A landscape with many valleys, sampled at points; each row gives a point and its height.
A ball rolls from a point to whichever of its 3 nearest points has the largest drop for the distance, and stops where none of them is lower. Distance is the straight distance between rows; heights are no part of it.
q928 h=24.3: [ 24  -6   5   3  25  13   4   1 -11]
q441 h=50.6: [15 -5 22  4 26 19 17 11 11]
q687 h=20.6: [ 7  2 11  2 14  7  1  3 14]
q564 h=55.8: [-13  14  -5  -4  -4  -8 -14  -7  13]
q170 h=62.4: [-9 20  3 -5 22 -4  6 -5 36]
q462 h=22.4: [ -5   6  -5   0 -12  -7 -14  -9   2]
q902 h=50.3: [ -1   1 -19   4 -33 -12 -22 -20 -19]
q280 h=10.9: [-26  18  -7  -8 -17 -16 -13  -6  17]
q782 h=61.4: [-12  11  11  -4   5  -4   3   6  26]
q473 h=67.2: [-23  11  20  -5   1  -4  11  17  37]
q624 h=84.1: [-27  13 -18  -6 -29 -19 -20 -18   6]
q865 h=9.0: [12 -9 15  1 12 16 11 15 -7]
q316 h=69.6: [ -6  20  -9  -6  21  -7  -7 -15  25]
q62 h=56.5: [-39  21 -11 -13 -21 -18  -9  -4  25]
q549 h=13.0: [ 20 -11  13   3  27  21  15  10 -10]
q504 h=10.0: [-23   4  11  -2 -24  -6  -4   9  13]
q580 h=50.4: [  6   2 -11   1 -12  -6 -16 -15 -16]
q206 h=35.7: [ 22 -26  -3   0  21  15  12  12 -34]
q952 h=47.2: [-21  15   2  -7  -5 -13  -5  -1  22]
q714 h=71.0: [-7  7 25  2 16 11 16 11 33]
q195 h=56.8: [-19  19   1  -6   8  -8   0  -2  32]
q130 h=56.4: [ 20  -5  -2   3  13   7  -3  -3 -20]
q276 h=17.6: [  8 -13  -2   2 -14   1  -1   5 -28]
q981 h=72.6: [ -7  26  -6  -6  39  -6  18 -17  44]
q607 h=38.7: [  5 -28   0   4 -20   5  14  19 -34]
q291 h=17.1: [ 25 -17 -16   2   7   3  -6  -7 -41]
q892 h=20.7: [ 16 -19 -24   7 -24  -5  -6 -12 -45]
q412 h=88.8: [-33  23 -21 -15 -13 -20 -12 -15  20]
q271 h=58.1: [ 27 -33  -4   0  34  18  23  16 -34]
q508 h=64.8: [-20  19 -15  -8  -9 -18 -18 -16  13]
q415 h=52.3: [-10   1 -11   5 -37  -9 -18 -13 -12]
q133 h=27.0: [  6 -21 -18  11 -37  -3   2   1 -42]
q720 h=56.1: [ 30 -20   2   3  34  22  17   8 -23]
q294 h=75.9: [ 4  2 23  4 26 12 17  6 28]
q191 h=27.8: [  9 -15  10   1  -2   8   8  16 -17]
q959 h=66.2: [ -1   7   1  -1   4  -4 -11  -8   6]
q992 h=18.1: [-35  11   7  -8 -25 -14  -5   9  24]
q267 h=67.0: [ -5  16 -12  -4   5  -9 -18 -14  12]
q560 h=81.2: [-11  11  23   0  22   5  26  10  48]
q706 h=56.0: [-17  -2  -1   4 -37  -7 -12  -4  -5]
q868 h=80.3: [ 0 10 15  1 32  6 18 -3 43]
q628 h=68.6: [  8   1  -3   2   2  -1 -11  -8 -10]
q304 h=18.6: [-15   4  22  -3 -11   2   2  16  18]
q894 h=48.1: [16  5  7  4 29 11  3 -3 14]
q622 h=54.5: [-13   5  -5   0 -27 -10 -15  -7  -1]
q262 h=62.8: [  5  -5   5   2  -7   0  -7   3 -12]
q750 h=29.3: [ 16 -25  -8   1  -6   5   8  11 -38]
q662 h=62.7: [-26  18   9  -8   0  -8   6   8  35]
q809 h=49.9: [23 -1 14  4 33 18 10  0  4]
q179 h=5.9: [ 17 -15   5   1   7  12   8  12 -25]
q711 h=53.7: [ 2  2 10  3  6  4 -3  2  2]
q108 h=23.6: [ 15 -28 -19   5 -14   1   2   3 -45]
q802 h=34.4: [  5 -11 -13   7 -34  -3  -9  -3 -31]
q794 h=44.9: [  6 -34 -21   9 -36  -2  13  13 -44]
q54 h=36.9: [ 7 11  5  1 23  1  0 -7 21]
q637 h=74.6: [-25  23 -13 -11   1 -17  -7  -9  26]
q405 h=74.7: [  7   9  -7  -1   9  -4 -14 -13  -1]
q991 h=63.7: [-21  28 -11 -11  15 -13  -1 -10  33]
q777 h=26.2: [-13   6   9  -2 -11  -5  -7   3  11]
q805 h=47.1: [ -3   6 -14   0 -19 -11 -24 -18  -6]
q22 h=44.4: [  5 -35 -13   5 -23   1  15  17 -44]
q640 h=22.8: [ 12 -20 -20   8 -26  -2  -2  -2 -42]
q882 h=45.2: [ -5  -5  15   2 -10   4   1  10   2]
q546 h=27.1: [-4 -1 20 -1 -4  7  4 15 12]
q395 h=54.9: [ 12  14   2  -1  36   3   5 -15  26]
q725 h=73.1: [ 17   8  -1   1  25   3  -8 -13   6]
q627 h=43.5: [ -4 -12   1   6 -38  -2  -2   6 -22]
q201 h=64.2: [ -9  -4  15   0 -25   1   1  16  -4]
q357 h=68.8: [ 34 -13 -11   5  32  12   2  -5 -32]
q901 h=35.9: [  1 -23  -7   7 -34   0   7  11 -36]
q367 h=42.5: [22  3  4  4 27 11  1 -6  0]
q366 h=65.4: [-6 11 14 -2 16  3  9  7 32]
q559 h=77.4: [ 8  9 14  3 31  9 12 -3 28]
q478 h=8.1: [ 17 -12  -9   3  -6   5  -5  -2 -31]

Where does a ball stop that starts at each point below?
q441: q179
q262: q478
q981: q687
q809: q179

Call two points neighbours if one is among the 3 nearest of the other. Go from one point of each pair to the other, from neighbour to neighbour, staying as low as possible. Name the highest point that can't be avoided.
q687 / q504: q711
q179 / q462: q564
q179 / q687: q894
